Each scene shows the same named points in several views. A view is turned or mirrored, and shifted as a whole, has a little noise and may leave points out.

Scene 1
View 1
J251: [-15  -7  -1  31  16  25 -17 -11  -9   7   6  42   0 -19 -26  -3 -23  15
  16 -22   6  -3   0   0 -16   0  10]
J933: [-22  -3 -21  10   1  21  -5  -1 -19   6  26  32  11 -31 -14   1 -21   0
   7 -15   2   1   5   2  -4  -6  19]
J221: [-11 -20  -6  23   1 -16  -5   3 -13  18  -5  21  17   0   8  -3  -5   0
 -17  -2  -4   3   8 -20   7 -15 -20]
J30: [-11 -13 -25  -4   4 -14   1  15 -12   4  12  49  15  -8  -7   4 -22   7
  -1  -6  -6 -10  16   3 -10 -29   2]
J978: [-33  14 -52   1   2  21 -37  -4 -13   0  23  37  26 -38 -10 -23 -12 -22
  -3 -18 -26   0  10   3  -1 -11   9]
J951: [  9  11  -2   5  13 -19  25  15  10  32   8  38  -2 -17 -10   5 -30  28
  20 -14 -13  11  -1  12  -8  -8  22]
J675: [  3 -16  22  34   9 -10  18   1  -5  29  -4  22   0  -4  -4   9 -18  24
   5  -7  10  10  -3 -11   0  -2  -2]
J71: [ -7  10 -20  18  10 -19 -27  -1   9  24 -15  32  16 -10   1 -25  -7  -3
  -7 -16 -34   8   3  -9   1  -8 -17]
J200: [-20  -2 -11  28  15  25 -28 -13 -10   7   5  40   6 -23 -24 -11 -19   5
   9 -23  -3  -2   2  -3 -12  -1   6]
J267: [-10   6 -17  17  18   0 -28  -4   6  12  -7  51   8 -13 -20 -18 -19  10
  10 -23 -22  -3   5   2 -17  -9  -1]
J466: [ -2   0  -1  17  -5 -13  29  11 -10  35  17   3  11 -22  12   9 -12   7
  -2  -2  -1  21  -2  -7  19  -2  11]
J106: [-14 -28  16  40  -7   6  21  -5 -30  23  14  -6  11 -13  11  16  -5   2
 -12   3  27  14  -1 -26  22   2  -4]
J365: [-11 -25  -2  19  20   9 -16   0  -9  -5  -3  65   0   3 -31   2 -29  23
  12 -18   8 -21  12   2 -31 -21  -1]
J361: [-17 -29 -11  22   1 -12 -13   1 -19   6  -6  31  21   5   6  -4  -4  -3
 -21  -1  -1  -7  14 -21   2 -22 -26]
J595: [ -8  -9  -1  29   1  -9  -2  -3  -9  25  -2  13  13 -10   6  -5  -6   2
  -9  -6  -5  12   0 -17  11  -3 -11]
J938: [  3 -33  11   7  17 -11  26  17  -9   3   6  62  -7   8 -26  25 -38  40
  19  -9  22 -19  13  10 -30 -28  14]
View 2
J675: [-21   2   3  18 -16  17   2  -7  -6  18   4 -11  13  19  13  23  24 -17
  35   1  -1   8 -15  26  10  16   9]
J365: [-11   5  22   1  16  14  23  -6 -12  32   2 -19 -41  -2   8   8  17   4
  16  12 -29   3   8  16  -1  -6 -10]
J951: [ -3  24  14  35  -3   9  11  -4   1  -4  26 -39  27  11  12   8  12 -15
  19   8 -11  -3  12  23   9  11   8]
J200: [ -4  -2  12  -1   8  12  20 -23  10  32  -1  -2  -9 -17   8  22  -8   7
  -3  -5 -21   3   7   4  -8   6   9]
J221: [  2 -13   3  -9 -18  21 -11  12   2  17  -9  -6   4  18   0  20  13  12
  15   6   0   9 -28  22   5  -5  25]
J251: [-13   4  13   8  11  12  23 -25   4  33   2  -4 -12 -12  11  21   2  -1
   8  -5 -19   4   9   7  -6  11   3]
J933: [  2   8  12  19  14  17  11  -9  21  24  -2  -1   3 -13   4  13  11   8
  -5  -2  -1  -3  16  -3  -8  -1  25]
J30: [  8  10  17  12   9  20   2  15   5  11   3 -22 -11   7  -1   0  25  11
   8  16  -5  -2   8  15   1 -15  17]
J595: [ -2  -9   0   1 -20  18  -8  -1   7  17  -6  -2  18  12   4  26   6   3
  13  -3   1   8 -25  18   4   7  26]
J267: [  3   4  16  -5   3   8  17 -11   0  17  12 -27  -7  -6   7  15 -16   7
   0   5 -33   0   4  16  -1   2  -1]
J938: [-21  21  23  29  16  18  18   7 -17  20  12 -31 -32  15  12  -2  52 -13
  38  22 -14   0  17  26   7  -4 -12]
J978: [ 29  -1  12  -5  14  13   8  -3  32  17  -3  -7   6 -25  -6  12 -22  33
 -34  -1 -12  -5  14  -8 -14 -15  36]
J466: [ -3   7  -1  30 -16  19 -10   1  16   4   3  -7  42  16   8  19  23  -9
  19  -3  19   3 -10  15   6  11  36]
J71: [ 16 -10   7 -19 -19   9  -1   2   3   3   7 -25  17   7   1  22 -27  17
  -3   3 -24   4 -22  23   4  -1  17]
View 3
J361: [  1 -16 -12   8 -31 -12   1  17 -12  20  10   2 -16  -9  27   0 -19  24
  -9  -1 -15   3 -22   1 -28  -7   9]
J466: [ 10  21   0  27  -7  -5  11   1  11  15  12  20   1 -15   3  23 -43   7
  18  20   8  -5 -12 -28 -22 -19   3]
J200: [ 18 -12 -20   5  10 -19  -8  -9   4  23 -25 -11  -9   5  10  -7  13  -7
  13   8   6   6  -7  -5 -11 -11  -1]
J267: [ 16 -20 -12   6   4 -22 -11 -22  -5  15 -14  -9 -19   7  14 -11  -6   2
   1  30   0   3   8   1   6  -7  -6]
J978: [ 24   3  -2 -12   0 -28 -11 -25  19  34  -8   3   7  30  13  11   4   9
  -2 -22   2  19  15  24   2 -15   0]
J30: [ -3   1  -6   5 -14 -16  -2   8  -2  24  -1  33 -15  -1  17  -5 -21   4
  -5  10 -17   6   0  -6   9  -4 -12]
J938: [-17  -5 -24  19   0  -8   0  30 -15  17 -24  46 -32 -25  12 -27 -14 -22
  12  41 -21  -6 -15 -40  15   1 -28]
J675: [  5  -2 -14  32  -4  -2   7  11  -7   8  -3   3 -15 -26   6   3 -29   0
  20  38   5 -11 -25 -38 -28 -14   2]
J106: [  7  13 -14  29 -16   2  15  29   8  20   3   5   3 -25   8  23 -23   9
  25  -5   8  -4 -43 -35 -57 -20  17]
J933: [ 15  15 -12   6   7 -16   0  -1  18  30 -16  17   5   7   5  10  -1  -8
  18  -9   5   8  -5 -10  -9 -15  -3]
J71: [ 20 -18  -1  10 -13 -20  -6 -26  -6  11  12 -18 -14   6  16   5 -28  25
  -9  28   3  -1   5   8 -11 -11  10]
J251: [ 14 -10 -23  11  13 -16  -6  -2   1  22 -30  -5 -12  -2   7 -10  11 -15
  19  17   6   3 -12 -17  -9 -11  -6]
J365: [ -3 -22 -28   7   1 -17  -8  13 -15  22 -31  11 -28  -7  20 -29  10 -13
   3  24 -17   3 -12 -15   6   1 -17]
View 4
J938: [ -1 -11 -14   6  46  -7  -9 -21   2   8   7   8  25   8 -40  16  -1  32
  18 -11 -24 -54 -22  22  -7   8  10]
J106: [  7  -6  42  32 -21  -6 -12 -13  -2  24  16  13  13  10 -13   4 -21   3
  -3  19  28   4  23  13 -16  -2  -6]
J978: [  2   7 -19  -6  33  14   2 -18 -41  -6  33  34 -43   5  29  31  30 -16
 -25  23  17  11   3  -5  20  -6  -1]
J675: [ -2  -5  17  14  -3  -4   3   1   6   2  15   6  13  -8 -23   2 -18  21
   7  -1   9 -17  -4   3 -21   1   5]
J267: [ -7  -1 -28  -8  29  11  21  -2 -16 -17  26   9 -25 -13  -4  22  14   8
  -7   0   2  -4 -20  -5   0  -9  17]
J251: [ -3   5 -11  10  14  12  23 -11 -18  -6  21  17  -6   7 -33  16  15   3
 -20  14   0 -21  -9   0  -2  -4  13]
J71: [ -6  -8 -16  -8  13   3  12   6  -9 -13  30   1 -33 -25  22  20  -2   8
   3  -2  20  23 -11  -7  -5 -15  11]
J221: [ -1 -16   7   8   6  -6  -7 -12  -1  14  21  -2 -12  -8   8  20 -13   8
  11   4  20  19   3  18  -7 -15   6]
J951: [ -2   5   0  -5  25  -3  -8  11  -8 -19  18  27   4 -17   1   2  -4  24
   8 -12  -3 -40 -18 -16 -14  17  -3]
J30: [  1 -10 -15  -4  45  -5 -17 -22 -13   6  19  16 -11   2  10  25   5  11
  12  -1  -1 -14  -7  15   7   0   2]
J361: [ -1 -21  -2   9  15  -5  -5 -23  -2  20  22  -6 -15   0   5  28  -7   6
  11   7  17  24   4  28   0 -19   9]
J466: [  6   2  31  10  -2  -8 -21   3  -8   2  19  28   4  -7  14   0 -17  11
   4   3  21 -10   9  -8 -16  13 -14]
J595: [  0  -7  12  11  -4  -2   0  -2  -4   4  23   7 -11  -7   4  12 -11   6
   0   6  23  12   5   3 -12  -8   3]
J933: [  5   7  -1   7  24   7  -2 -17 -27   1  23  35 -12  13  -2  18  17  -4
 -19  18   8 -17   4   0   6   7  -3]

Which points are out of place in each view (at most two, in the order of its rows)? Write - if all are in place.
view 1 => -
view 2 => J30, J267
view 3 => J466, J933
view 4 => -
